A landscape with many valleys, sampled at points; each row gives a point and its height.
A ball rolls from a point to whichever of its 2 nearest points has the largest drop for the distance, and stops where none of them is lower. Distance is the straight distance between rows; heights are no part of it.
j715: [144 151 101 121 101  52 123 133 106  91 143 148 139  98 122 106 167 151
 146  82 190 135 194 143 144 145 155 122]  (h 346)
j633: [136 124 139 138 114 100  87 121 140  99  52  77  61 140  91 124 128  90
 161 172 150 129 132 126 130 116 109 116]  (h 632)
j616: [161 136 140 143 114 140 131 116 142 169 176 151 136 119  97 134 126 163
  97 147 100  72 131 116 161 155 139 155]  (h 328)
j889: [146 148 130 140 168  91  98 150 136 167 194 148  83 103 121 123  99 102
 160 142  89 107 185 155 116  98  86 126]  (h 286)
j713: [ 92 150  81 106 149 115  87 140 136 121  85  93 124 135 161  83 160  87
 102 187 133 149 116 153 108 115 108 118]  (h 450)
j137: [133 132 130 115 186 166 151 149 122 119 164 130 184 181 155 179 158 176
 197 118 120 174  76 156 158 108 150 110]  (h 283)
j580: [ 97 145 122 126 156 154 161 169 100 145 175  95 131 129 172 123  85  74
 125 176 143 119 125 154  95 117 167 100]  (h 411)
j702: [ 78 123 131 108  70 189  94 121  80  74  95 116 159  80 124 146  79 105
 117  94 113 124 180  99 104 148 128  82]  (h 573)
j777: [ 89 123 173 122  47 122  94 113 132 125  69 105 129 108  80 155 131 134
 118  93 136  97 112  56 150 133 124 126]  (h 651)
j632: [141  66 192  96 109 145 148 111 150 125 122 141 102 164 112 162  87  93
 124  92 161 147 153 123 111 118  91 114]  (h 577)
j406: [159  87 131 100 179 123 177 139 120 111 168 107  88 161 128 109 145 146
 175 144 141 111 138 126 129 142 162 116]  (h 509)
j759: [163 133 177 131 144 142 113 127 158 138 193 143 122 147  96 170 125 154
 130 168 126 120 173 135 165 122  98 103]  (h 526)
j693: [103 140 129 133  92 148  45 109 144 104  95 112 116 103 150 156 170 156
  71 117 131 165 178 115 125 133 136  50]  (h 231)
j909: [161 128 157 158 103 145 114 104 153 113 115 163 107 131 130 142 103  94
  86 132 106 116 130 120 136 177  63 150]  (h 457)
j218: [130 146 142 146  86 141  61 117 141  84 124 116 127  90 159 165 158 137
  74 131 106 144 193 125 127 153 132  48]  (h 215)
j967: [188 161 153 162 104 138  89 128 160 142 155 166 123 118 125 166  45 101
 133 134  64 111 164 106 136 125 111 152]  (h 174)
j217: [157 136 135 106 194 121 126  96 113 141 166 141  99 130 104 107 148 133
 177 127 140 125 166 152 173  70  93 109]  (h 684)
j30: [103 170 111 106 131 101  75 127 113 140 105 135 123 127 148  90 154  97
 111 177 107 122 100 149 128 133 101 138]  (h 460)
j886: [159  81 164 145 147 124 163 102 145 134 126 163  79 157 106 140  93  88
 129 106 165 152 169 141 132 125  82 137]  (h 588)
j822: [166 121 131 133 138  95 148 155 132  95 197 116 179 110 116 137 133 149
 117 120 122 111 210 167 117 198 128 108]  (h 512)
j763: [ 77 164 103 150 110 172 140 136 106 121 114  86 128  94 185  82  80  85
 106 151 191 131  84 136 127 136 118 136]  (h 443)
j941: [ 78 151  86  98 143 103 131 161 121 104 110  73 163 123 188  94 154  73
 117 172 138 145  91 150  98 107 152 103]  (h 438)
j799: [160 151 109  78 113  89 130 147 128  71 162 154 176 139 160 128 166 188
 108 116 119 143  99 157 143 153 126 147]  (h 500)
j166: [143 118 111 161 137 113 132 144 110 147 204 121 121  87  88 130 122 177
 130 136 135  71 200  90 114 156 122 100]  (h 539)
j414: [121 109  86 121 146 145  86 142 200 105  60  75 102 170 113 105 146 130
 108 154 165 136 140 112 154 145 105 145]  (h 208)
j608: [ 89 127 156  92  84 171  99 114  70  92 115 132 168 104 126 150  84 121
  88  75 126 135 188 118 105 157 117  95]  (h 567)
j86: [125 167 153  66  94 123  97 102 127 149 138 176 151 147  84 150 130 143
 146 109 139 123 105 120 185  87 133 134]  (h 663)
j168: [150 133  99 122 144  90 148 157 102 116 192 124 194 108 121 118 141 168
 137  99 140 112 195 165 123 191 134 106]  (h 517)
j813: [125 162 117 141  83 177 146 143 141 127  90 165 144 162 146 113 127 130
  97 166 202 167  66 106 150 120 120 127]  (h 98)
j122: [153  98 140 152 117 138 144 121 156 116 120 145 106 136 128 120  84 116
  86 126  70 120 103 121  88 199  73 166]  (h 441)
j369: [ 94 110 121 178 217 163 167 125 118 145 154 122 163 142 127 187  82  90
 161 147 101 158 113 162  98 113 132 117]  (h 177)
j535: [143 175 124  99 131 110  85 110 117 124 119 157 135 145 148 108 150 113
 112 167 114 138 110 176 147 136 101 139]  (h 466)
j607: [118 126 140 107 203 170 160 142 126 129 178 127 182 176 112 163 150 187
 172 145 105 156  78 125 150 119 134 117]  (h 268)
j531: [195 160 117  96 120  70 125 132 162  95 110 164 125  94 174 134 197 179
 101  92 141 178 129 163 149 107 124 126]  (h 487)
j249: [124 140 132 139 134 145  93 147 126 210 185 132  91 104 127 114 129 148
 128 168  63  83 135 150 117 100 135 138]  (h 360)
j969: [132 132 128 111 127 139 150 133 115 159 135 177 133 161 130 120 138 173
  93 148 129 121  65 100 146 147 144 173]  (h 183)
j737: [122 142 135 102  71 124  90 148 139  85 151 111 138 149 134 130 170 152
 110 175  99 113 104 108 132 197 143  83]  (h 237)
j109: [186 129 144 129 135  92 156 131 151  78 179 131 151 129 114 131 121 128
  94 125 108 133 194 173 124 195 114 129]  (h 506)
j6: [130 141  86 129 132 118  74 122 199  65  82  79 117 140  89 110 150 121
 111 127 132 121 182 112 179 154 117 137]  (h 238)
j297: [134 112 118 109 225 127 169 124 108 124 181 121 127 139 100 100 137 142
 187  96  73 139 128 163 131 133 113 132]  (h 225)
j105: [158 119 103 102 133 109 123 129 159  95 109 120 144 134 173 128 182 177
  49 141 131 181 114 132 104 152 138  99]  (h 485)
j987: [112 102 173 143  91 174 124 122 130 205  80 134  94 122 117 139  94  82
 161 127 167 123  95 122 114  90 115 132]  (h 714)
j656: [ 74 139 107 112 139 109 165 157 107 121 135  78 151 119 182 111 119  54
 125 157 142 115 103 140  96 120 171 105]  (h 427)
j872: [156 137 150 155 110 196 173 132 136 126 137 106 130 137 162 131  71 111
  90 175 199 156 114 160 137 140 135 110]  (h 565)
j77: [ 92 144 159 116 117  84  84 110 101 189  85 115  90 108  90 128 132 108
 166 126 128 102 119 146 142  74 142 148]  (h 622)
j403: [133 100 143 130 114 135 159 102 126 133  90 145 120 159 141 138 122 105
 129 120 227 152 121 112 147 102 130 122]  (h 726)
j954: [ 83 164  92 174 175 124 139 136  97 155 141 123 160 130 171 160 156  81
 208 104 124 120  95 126 118  99 184  98]  (h 425)
j327: [101  80 119 160 196 124 163 156 124 173 180 107 106 106 132 124 107 134
 125 127  47 130 137 124  56  72 122 138]  (h 379)
j194: [143 154 113 128  93 101  81  98 171  61  85  99 133 119  91 123 149 103
 125 125 127 115 162 110 171 140 113 109]  (h 255)
j751: [121 124 152  98  93 129 119 152 127 114 161 129 139 177 127 134 159 161
 131 177 105 127  69 125 130 184 167  88]  (h 256)
j764: [131  99  95 112 144 130 175 103 119  82  93 108 134 169 145 114 116 107
 131 137 137 170  75 139 101 141 149 125]  (h 60)
j134: [136 157 108 118  77  91  91 110 150  57  90 104 177  99 102 137 159 106
 135  95 138 120 182 106 158 127 132  88]  (h 270)
j723: [ 98 143 121 167 108 159 139 129 114 151  77  98 116  84 160  96  88  63
 141 145 214 123  89 126 120 113 106 136]  (h 459)
j540: [167 115 154 123 124 143 133 129 137 116 137 131 110 173 148 142 127 116
 101 189 133 141 124 154 119 157 124 111]  (h 547)
j349: [126 121 105 134 104  91 121 105 149  82  73 155 117 137 120 105 155 131
  92 104 183 152 125  89 147 146  80 162]  (h 308)
j859: [ 99 115 155  81  83 140 127 106 134  82  82 123 169 107 108 116 116 104
  86  48 133 114 142  77 128 156  76 134]  (h 495)
j480: [166  94 153 156 147 123 153 110 157 146 152 160  70 134  91 139  81 114
 131 109 133 125 174 121 136 125  81 152]  (h 596)
j200: [131 137 123 122 122 155 165 153 119 129 125 174 149 177 155 131 134 156
  87 165 188 153  81 102 141 136 144 146]  (h 144)
j603: [134 148 107 146  69 132  92 111 143 133  68  89 128 103 103  94 137 153
 101 146  79  78  90 114 142 148 144 188]  (h 299)
j949: [130 118 177 124  62 145  94 118 159 112  78 115  98  98 105 147  64  90
 145  82  76 117 123  80 118 116  96 149]  (h 604)
j677: [110 145 119 147  68 180 115 140 167 132  67 121 125 157 123 112 140 123
 110 178 200 152  77  88 152 123 113 102]  (h 141)
j495: [107 144  98 122  88 126  52 140 138 109  91 122 117 122 160 134 187 185
  84 153 168 172 150 103 118 133 144  80]  (h 251)
j706: [108 111 125 124 163 165 175 131 119 170 148 165 156 169 109 148 134 196
 119 124 108 132  53  88 135 120 168 163]  (h 217)
j115: [129 142 117  93 199 121 147 152  95 139 149 121 151 145 192 104 148  99
 134 150 130 150 134 196 109 115 147 116]  (h 332)
j721: [155 129 106 100 138 136 163 146 150  87 118 131 178 138 179 156 161 178
  69 139 132 199  71 141  98 122 163 109]  (h 475)
j47: [151 118 114 114 128 104 120 113 150  70 128 118 144 137 153 122 164 158
  43 127 113 161 145 144 110 181 114 104]  (h 491)
j849: [147 151 136  84 134 109 127 163 125 109 190 153 181 150 151 141 165 205
 116 130 129 140 111 151 160 155 134 133]  (h 505)
j33: [139 110 164 175 104 192 136 141 142 193 118 149  96 119 139 137  62  77
 154 146 182 127 103 128 103 109  99 128]  (h 708)
j38: [148 163 165 140  73 142  77 129 147  77 147 131 153 112 144 172 155 125
  94 142 106 125 175 132 152 156 129  63]  (h 196)
j899: [153 141 158 100 169 130 136 155 137 130 186 138 171 158 141 143 169 201
 103 159 145 148 139 153 170 144 127 129]  (h 510)
j368: [112 117 122 190  53 133 108 144 148  89  65 107 146  58 106 160 107  94
 139 108  98  85 172  41 117 123 143 112]  (h 586)
j153: [159 133 137  72 114 101 140  99 137 119 164 138 181 126  75 138 127 122
 163  71 146  98 180 136 166 106 132  98]  (h 675)
j743: [126 100 129 155 115 134 116 144 145 154 108 133  88 114 158 104  80  95
 103 131  59 133 100 138  55 162  82 171]  (h 423)
j645: [111 121 147 162 114 189 121 126 120 231 120 159 102 135 136  96 139 153
 102 150 119 109 104 147 136  95 138 170]  (h 345)
j146: [106 107 127 154 204 139 197 158 124 174 175  97 122 103 152 106 145 114
  93 143  80  99 143  96  77  57 120 126]  (h 358)
j192: [139 102 113  93 115  96 157 149 117 107 188 105 157 142 129 128 147 173
 200  78 110 109 109 148 176 173 141 107]  (h 302)
j88: [ 95 117 142 126 149 150 126 160 115 200 173 128 107 129 131 126 119 133
 138 177  60 106  93 147  92 120 156 126]  (h 376)
j729: [164 107 131 163 197 153 162 136 130 166 154 119  70 115 113 117  89 145
 131 175 104 130 149 101  97  81  69 145]  (h 615)
j120: [ 96 142 148 129 116  81  80 118 109 148  55  97  84 117  92 128 128  77
 159 143 135 125 120 139 127  87 109 124]  (h 626)
j775: [ 76 129  56 118 168  90 125 124 122  86  69 105 125 138 117  93 152 103
 172 119 102 180  65 141 100 107 136 139]  (h 142)
j561: [108 167  80 107  89 115  68 127 118  65  66 100 199  84 108 138 156 127
 145  87 144 134 189 107 128 112 145  74]  (h 284)
j509: [ 99  91  71 116 153 119 153 116 149  78  60  80 113 158 106  82 129 108
 145 133 130 172  72 122 104 136 127 141]  (h 108)
j226: [129 116  91 126 113 158  96 132 189 105  63  90 114 163 133 117 154 133
  99 173 193 153 114  96 148 121 111 118]  (h 181)
j816: [112 104 150 129 101 141  83 112 170 103  45  74  87 136  77 140 118  98
 147 124 137 125 120  90 144 116  79 121]  (h 640)
j498: [166 161  98  91  97  80 122 162 150  62 141 162 143  99 177 132 194 196
  97 109 143 149 125 158 129 126 125 142]  (h 494)
j571: [135 126 103 119 192 113 163 119 109 107 168 141 140 146 108 120 147 152
 215  58  87 152 104 158 165 131 129 139]  (h 202)
j521: [107 120 132 101 138 119 119 125 103 173 147 126 113 131 125 111 137 138
 168 147  69  96  71 150 119 138 168 143]  (h 391)
j588: [ 83  89 111 146 183 137 174 109  93 180 107 138 121 130 140  90 127 123
 123  76  85 136  97 150  89 116 154 187]  (h 176)
j165: [158  95 162 172 170 159 172 116 142 157 159 125  87 120  89 145 119 174
 108 170 137 119 147  73 129  95  66 133]  (h 625)
j312: [120 107 131  99 111 115 129 138 118  97 153 127 151 174 140 152 166 162
 166 139 120 147  53 128 135 157 168  88]  (h 272)
j412: [156 164  97  96 143  82 110 150 129  76  60 111  93 132 150  84 172 139
 168 150 163 167 114 163 139  81 134 156]  (h 324)
j913: [156 144 125  96 146 106 132  79 128 143 160 145 124 115  68 114 116 114
 184  90 131 105 167 154 175  89 112 125]  (h 679)
j678: [ 59 171 108 136 130 165 169 146  88 153 127  97 142 104 183  96  83  90
 113 108 169 112  76 108 114 129 161 160]  (h 424)
j853: [ 76 134 104 150 168 209 180 148  97 208 145 114 148 117 156 101 112 135
 111 124 124 111  95 110  99  84 171 151]  (h 387)
j292: [104 128 129 160 151 212 163 151 111 227 136 144 123 134 140  99 110 144
 106 164 127 116  90 130 118 103 146 149]  (h 366)
j591: [ 98 116 147  57  83 115 110 108 140  69  71  96 151 132 100 120 130 127
  85  67 153 141 146  84 132 130  98 128]  (h 503)
j852: [129 147  99 128 116  71 113 119  90  97 139 171 141 113 131 124 144 163
 103  92 186 143 187 144 131 149 131 131]  (h 336)
j748: [ 78 117 120 138  76 151 100 131 117  63  77 101 152  66 107 152  91  85
 127  88 112 110 188  65 114 139 116  88]  (h 579)
j752: [121 148  97 107  92  86  67 156 131  89  97 114 114 114 164 124 200 193
 110 144 174 155 143 114 120 129 148 103]  (h 264)
j268: [ 99  94 146 120 171 150 168 142 120 152 184 134 162 162  96 161 143 196
 119 151 113 129  85  93 133 149 151 123]  (h 243)
j233: [154 155 183 128 141 135 111 137 154 128 190 143 175 137 116 170 151 167
  98 156 131 129 182 160 175 154 108 111]  (h 518)
j425: [158 163 138 167  89 117  77 132 143 158 125 154 100  96 144 137  61  83
 124 127  58 109 156 122 109 124 108 164]  (h 148)
j227: [145 139 124 164  59 104 115 124 134 134 115 132 141  87 106 136 139 125
 124 130 125  55 162  81 138 163 165 131]  (h 298)
j337: [102 113 103 131 173 112 157 108 101 170 127 145 112 114 119  72 125 137
 112  87  76 119 117 161 112 126 148 200]  (h 146)
j242: [176 132 124 123 123 104 134 106 155  59 138 125 141 140 128 110 139 119
  66 128  96 141 161 160 126 193 105 125]  (h 498)
j953: [118 129 162 134  87 120  92  91 130 184 102 138  91 102  90 139  97 103
 145 110  98  89 138 141 135  95 128 159]  (h 616)
j243: [138 155 112 167  64 115  90 123 157 109  73  82 132  89  86 122 149 135
 111 148 109  63 128  64 155 155 141 141]  (h 280)
j125: [179 149 120 127 116  90 135 131 141 114 158 135  91 108  93  89 104  86
 166 134  93 106 172 168 131 163 126 152]  (h 291)
j682: [114 138 102 137  93  78 109 105 118  87 102 166 134 122 125 117 150 142
  80  99 176 137 147  96 142 157  99 143]  (h 322)
j467: [164 127 122 121 178 101 134 148 130 138 195 133  70 118 107  95 100 115
 169 144  86 113 179 166 116 130 104 140]  (h 269)
j828: [135  89 124 127 173 138 193 105 116  96 123 124 144 180 131 142 108 113
 142 123 131 166  92 146 106 142 158 127]  (h 101)
j862: [148 101 126 135 163 109 159 129 116 130 197 110  98 108  94 115 152 192
 138 141 134  81 160  76 135 134 118 106]  (h 530)
j224: [142 107 120 134 106 108 154 111 129  97  69 120 108 148 153 123 143 122
 119 138 231 160 132 105 137 110 147 122]  (h 731)
j204: [127 102 126 115 120 102 134 124 121 118 173 123 148 145 121 154 152 162
 203 100  95 110  73 139 165 166 154 105]  (h 290)
j472: [170 164 129  99 147  97 110 101 119 114 128 174 129 148 149 117 148 128
 124 131 144 157 135 185 165 114 111 146]  (h 474)
j466: [104 140  81 123 151  82 125 105 113  76  99 144 126 143 118 112 159 119
 194  92  89 179  58 155 130 126 138 143]  (h 164)
j841: [173 113 161 144 113 167 145 134 148 127 125 132 116 163 155 155 103 105
  93 186 172 155 135 153 120 137 123 102]  (h 554)
j696: [117 111 178 121  75 141  99 105 140 164  84 127  89 105 103 145  70  88
 144  86  83 105 129 121 115 101 102 161]  (h 610)
j772: [105 125 105 169 195 158 135 124 100 175 154 118 126 139 137 155 154 124
 221 117  92 119  90 125 121  87 165  93]  (h 413)
j691: [122  93 127 152 207 141 183 115 115 111 140 125 138 165 121 159  87  86
 160 127 102 177 118 182  92 135 135 120]  (h 149)
j221: [108 108 167 113  90 119 105 108 102 105 138 142 136 118 111 173  98 117
 100  73 144 129 206 124 113 143 121  89]  (h 560)
j568: [118 120 100 145 131 104 145 107 112 173 134 130 125  92 115  62 122 124
 106  99  68  98 145 184 107 133 154 201]  (h 118)
j749: [105 103 118 134 171 143 140 115 100 171 142 118 112 146 126 138 144 134
 204 123  84 115  71 130 119 104 188 120]  (h 404)
j758: [127 126 122 127 158 103 147 125 101 137  87 120  77 146 136  85 123  82
 160 163 164 129 127 145 117 123 149 146]  (h 488)
j636: [121 126 128 136  77 137 134  88 149  89  76 146 184  91  91 133 118  78
  96  58 119 109 150  75 140 145  85 129]  (h 484)
j496: [108 130 131 150 201 130 161 152 122 191 180 127 115 100 145 111 159 106
 102 165 107  98 149 103 114  59 109 115]  (h 340)
j553: [133 139 115 116 132 155 172 159 130  76 142 147 188 163 162 185 146 173
 122 127 149 192  61 136 108 106 187 112]  (h 465)
j692: [107 104 144  60  92 124  94 114 163  80  53  76 134 141 116 135 152 140
  84  90 153 169 142  99 130 100 119 100]  (h 511)
j430: [127  80 128 109 184 116 174 139 108 104 200  96 123 144 108 126 160 190
 174 113 121 110 135  96 128 143 141  89]  (h 520)
j878: [111 128 146 114  92 113  81 114 145 100  45  68 115 131  54 143 130 131
 132 105 138 111 104  71 159 112 102 128]  (h 645)
j647: [142 111 126  94 196 142 157 150 104 131 152 100 138 155 175 124 137 120
 183 122 105 163 118 207 112 126 149 100]  (h 315)
j583: [113  78 150 152 164 136 161 149 113 154 169 138 120 138 121 149 118 169
  86 144 153 114 158  91 106 180 105 135]  (h 642)
j121: [192 155 144  94 139  86 125 106 145 106 134 171 140 130 153 138 168 158
 111  95 153 168 148 185 168 104 124 133]  (h 480)
j567: [145 159 140 125  70 128  85 163 127  82 169 112 164 115 151 139 157 144
 112 154 105  98 154 126 131 202 138  69]  (h 218)
j774: [136 111 114 165 102 143 119 120 131 170 150 130 127 106 136  95  93 138
  90 113  58  85 157 186  96 124 134 203]  (h 82)
j868: [131 111 109 140 145 144 153 111 117 151  72 152 117 136 155  78 123 101
 110 132 156 137  70 127 113 153  89 182]  (h 254)
j501: [112 126 116 146 137 139 157 135 100 172  89 112  90 118 153  99  97  72
 151 165 176 108 110 128 110 119 148 149]  (h 476)
j948: [144 141 149 172  77 152 120  92 149 116 111 169 166 102 112 158 110  97
  74  93 107  98 135  91 153 163  85 141]  (h 472)
j765: [146 147 139 148  81 123 118 126 129 154 163 157 148 111 105 147 137 148
  99 142 117  66 144  94 152 171 157 130]  (h 314)
j375: [ 89 182  77 136 139 163 149 119  89 104 121 128 168 147 161 162  96 102
 170 112 143 161  61 129 112  96 187 132]  (h 444)
j195: [161 137 131 146 125 155 117 110 135 188 175 134 104 106  98 115 121 168
 126 151  79  72 142 139 147 110 134 158]  (h 344)
j725: [137 117 144  86 183 149 137  91 112 155 138 143 117 158 106 136 125 120
 157 127 168 154 145 148 154  48 118 105]  (h 689)
j726: [120 132 156 165  66 165  92 108 133 195  80 146 108 123 134 101 141 147
  99 134 116 106  91 147 146 122 126 184]  (h 326)
j735: [133 120 102 137 130 122 127 101 153 114  50 145 104 134 124  76 146 114
 112 114 177 149  92 105 140 139  62 182]  (h 287)
j712: [149 119 143 198  39 153 107 136 172 103  89 134 140  72 137 162  92 101
 117 104  82  94 151  47 133 123 129 139]  (h 592)
j626: [110 108 141 153 102 109 128 103 109 142 148 159 125 102  86 159 103 124
 116  74 160  98 201  96 128 153 114 116]  (h 553)
j589: [173 153 169 146  96 144 112 125 159 108 159 166 156 117 105 196  67  93
 124 123  83 107 175 105 149 125 113 118]  (h 147)
j2: [ 72 158 112 147 146 164 179 158 100 194 140 115 144 102 181  98 111  96
  99 122 163  93 103  98 121  97 169 159]  (h 407)
j264: [104 147 174  85  73 136 105 100 133 176 115 167 134 143  75 146 127 146
 129 104 125 112  99  99 178 100 148 137]  (h 659)
j888: [109 144  65  99 101  74  77 165 155  56 104  97 128 122 126 107 189 192
 113 138 159 130 130  99 128 142 133 137]  (h 279)
j159: [130 135  88  89 113  73 112 139 145  61 100  95 121 141 115  89 169 165
 139 143 131 127  90 107 141 154 136 147]  (h 293)
j461: [ 87 164  81 134 159 138 147 121  84 127 109 111 150 142 154 143 113  92
 202 104 139 136  77 121 103  96 200 130]  (h 435)
j261: [156 161  95  86 156  88 131 149 117  92  80 113 110 128 175  67 172 125
 163 130 138 180 117 189 119 105 144 145]  (h 335)
j175: [140 171 109 107 125  74  75 121 132  86  61 111 107 133 105 106 163 135
 158 140 159 151 112 146 160  86 110 146]  (h 312)
j279: [ 94  76 130 152 170  95 158 157 134 173 167 136 111 122 140 134  87  97
 118 114  52 133 122 147  51 117 127 147]  (h 395)
j972: [159 113 130 100 172 114 161 126 112 119 131 117  81 162 141  89 136 113
 174 155 152 126 139 153 129 133 166 134]  (h 499)
j381: [164 130 121 112 111 105 147 137 133  99  90 107 113 136 178 126 165 151
 126 159 214 158 125 125 129 106 186 107]  (h 735)
j590: [112  75 192  91  75 118 127 122 128 113 129 124 100 148 114 169  97 110
 121  86 153 131 177  97 106 133 124  98]  (h 568)
j847: [124 136 140 165  56 156  82 106 146 158  59 108 111 109 121  93 144 151
  95 138 101  92  93 128 146 133 118 193]  (h 313)
j931: [119 156  84 117 119 173 159 129 122  69 113 137 175 163 158 164 115 137
 137 136 141 188  39 134 115 100 174 125]  (h 455)
j857: [127  78 155 174 160 153 161 129 134 177 164 149 109 126 107 142 133 174
  91 131 171 107 152  73 131 138  85 139]  (h 635)
j252: [127 116 120 174 128 117 125 121 107 152 177 148 124  93  82 151  99 151
 118 108 148  89 220  97 121 154 112 108]  (h 546)
j594: [125 129 156 164 148 211 157 136 133 195 148 140 116 129 119 148  58  90
 131 159 178 141 133 139 131  82  89 113]  (h 701)
j546: [119 104 169 118  75 174 148 114 133 152  78 128 128 148 116 139 103  88
 152 127 213 142  84 107 136 105 118 111]  (h 720)
j566: [166  90 142 176 159 144 137 123 154 190 146 147  62 116 117 118  71 138
 131 119 111 126 162 118 108  89  71 168]  (h 606)
j450: [151 165 129  99 109 105 104 123 126 138 175 174 145 133 110 139 161 169
 159 122 165  99 127 118 199 112 138 127]  (h 667)
j302: [110 141 148 140 145  86  97 128 136 180 170 163 100 102 118 142 105  75
 133 123  95 104 180 148 119  89  95 127]  (h 300)
j451: [141 120 124 126 183 156 142 138 111 128 144 113 156 170 176 169 154 141
 211 105 114 173  90 191 155 113 145  91]  (h 296)
j781: [140 126 115  92 117  72 135 121 121  91 118 111 115 135 110  85 149 139
 162 134 115 117  92 132 138 167 151 153]  (h 307)
j184: [162 133 121 180  88 140  90 143 146 176 154 142 117 105 151 116  65 129
 103 117  57  96 179 157  99 104 131 193]  (h 114)
j915: [151 122 170 182  48 159  87 127 181 113  93 138 107  86 137 151  83 107
 129  89  80 112 126  65 133 128  99 151]  (h 597)
j24: [142 134 118 110 139 111 101 146  78 127 140 124 136 107 171 133 156 214
 112 122 141 167 142 176  88 180 161  99]  (h 658)
j793: [135 145 126  99 111 100 112 118 121 132 183 150 172 114  98 152 153 160
 162  86 173 103 174 118 178 104 132  91]  (h 671)
j172: [147 157 167 142  77 140 101 131 133  92 160 152 172 112 121 193 116  94
 117 126 105 106 184 112 153 143 134  73]  (h 175)
j197: [111  96 109 149 165 162 184 118 103 174  88 139 133 124 160  85 106 103
 128  97 133 129  66 136  85 139 129 185]  (h 216)
j790: [113  83 140 125 152 110 160 137 100 114 151 138 139 159 140 139 131 160
  82 137 155 136 137 123 107 187 133 126]  (h 649)
j26: [ 90 126 149 142 166 117 120 129 130 211 171 154 105 107 125 139 141  95
 109 144 111 104 154 128 127  52 102 112]  (h 319)
j648: [132 124 137 137 177 179 147 115 117 177 149 139 103 143 115 143  94 102
 147 168 171 135 145 133 138  61 108 101]  (h 694)
j322: [139 154 112  99 176  93 140 160 104 133 113 115 129 127 205  82 167  88
 148 136 151 159 147 196 113 104 151 117]  (h 347)
j135: [ 80 137 164 112  51 116 100 110 112 155 116 147 145 118  87 158 132 144
 118  92 149 100 129  67 155 128 150 119]  (h 655)
j961: [ 96  94 126 139 141 103 136 146 125 158 137 135 105 122 146 120  92  84
 104 136  58 132 102 149  55 147 106 151]  (h 409)
j937: [138 120 120 110 204 122 155 128 115 148 189 121 108 121 103  94 120 140
 162 137  68 107 134 161 119 130 112 142]  (h 246)
j707: [168 136 119 104 107  82 146 133 131  98 137 106 115 114  92  76 130 109
 174 124  93 102 127 159 139 189 145 145]  (h 309)
j42: [ 69 130 116 190 203 183 174 128 111 162 164 102 170 120 130 180  76  89
 143 126 106 136 112 131  98 102 141 118]  (h 206)
j389: [122 109 137 124 148 114 125 145  86 122 144 135 143 146 162 144 150 182
  76 149 169 162 154 148  97 173 154 106]  (h 653)
j750: [123 134 103 123 175  97 142 110  99 100 128 157 135 153 131 128 155 121
 210  77  96 164  79 159 137 130 150 144]  (h 182)
j363: [160 125 161 125 163 154 131 142 138 151 181 141 103 162 119 148 119 141
 130 196 118 116 137 144 135 136 115 127]  (h 535)
j471: [101 128 129 133 149 139 138 179 111 186 165 131 109 132 155 127 104  81
 126 198 119 111 119 139  87 117 146 112]  (h 394)

For each start below, name the point where the ball stops.
j707: j764
j322: j813
j312: j589
j561: j813
j252: j243
j743: j764
j134: j813
j159: j589
j26: j764
j715: j774
j692: j764
j109: j243
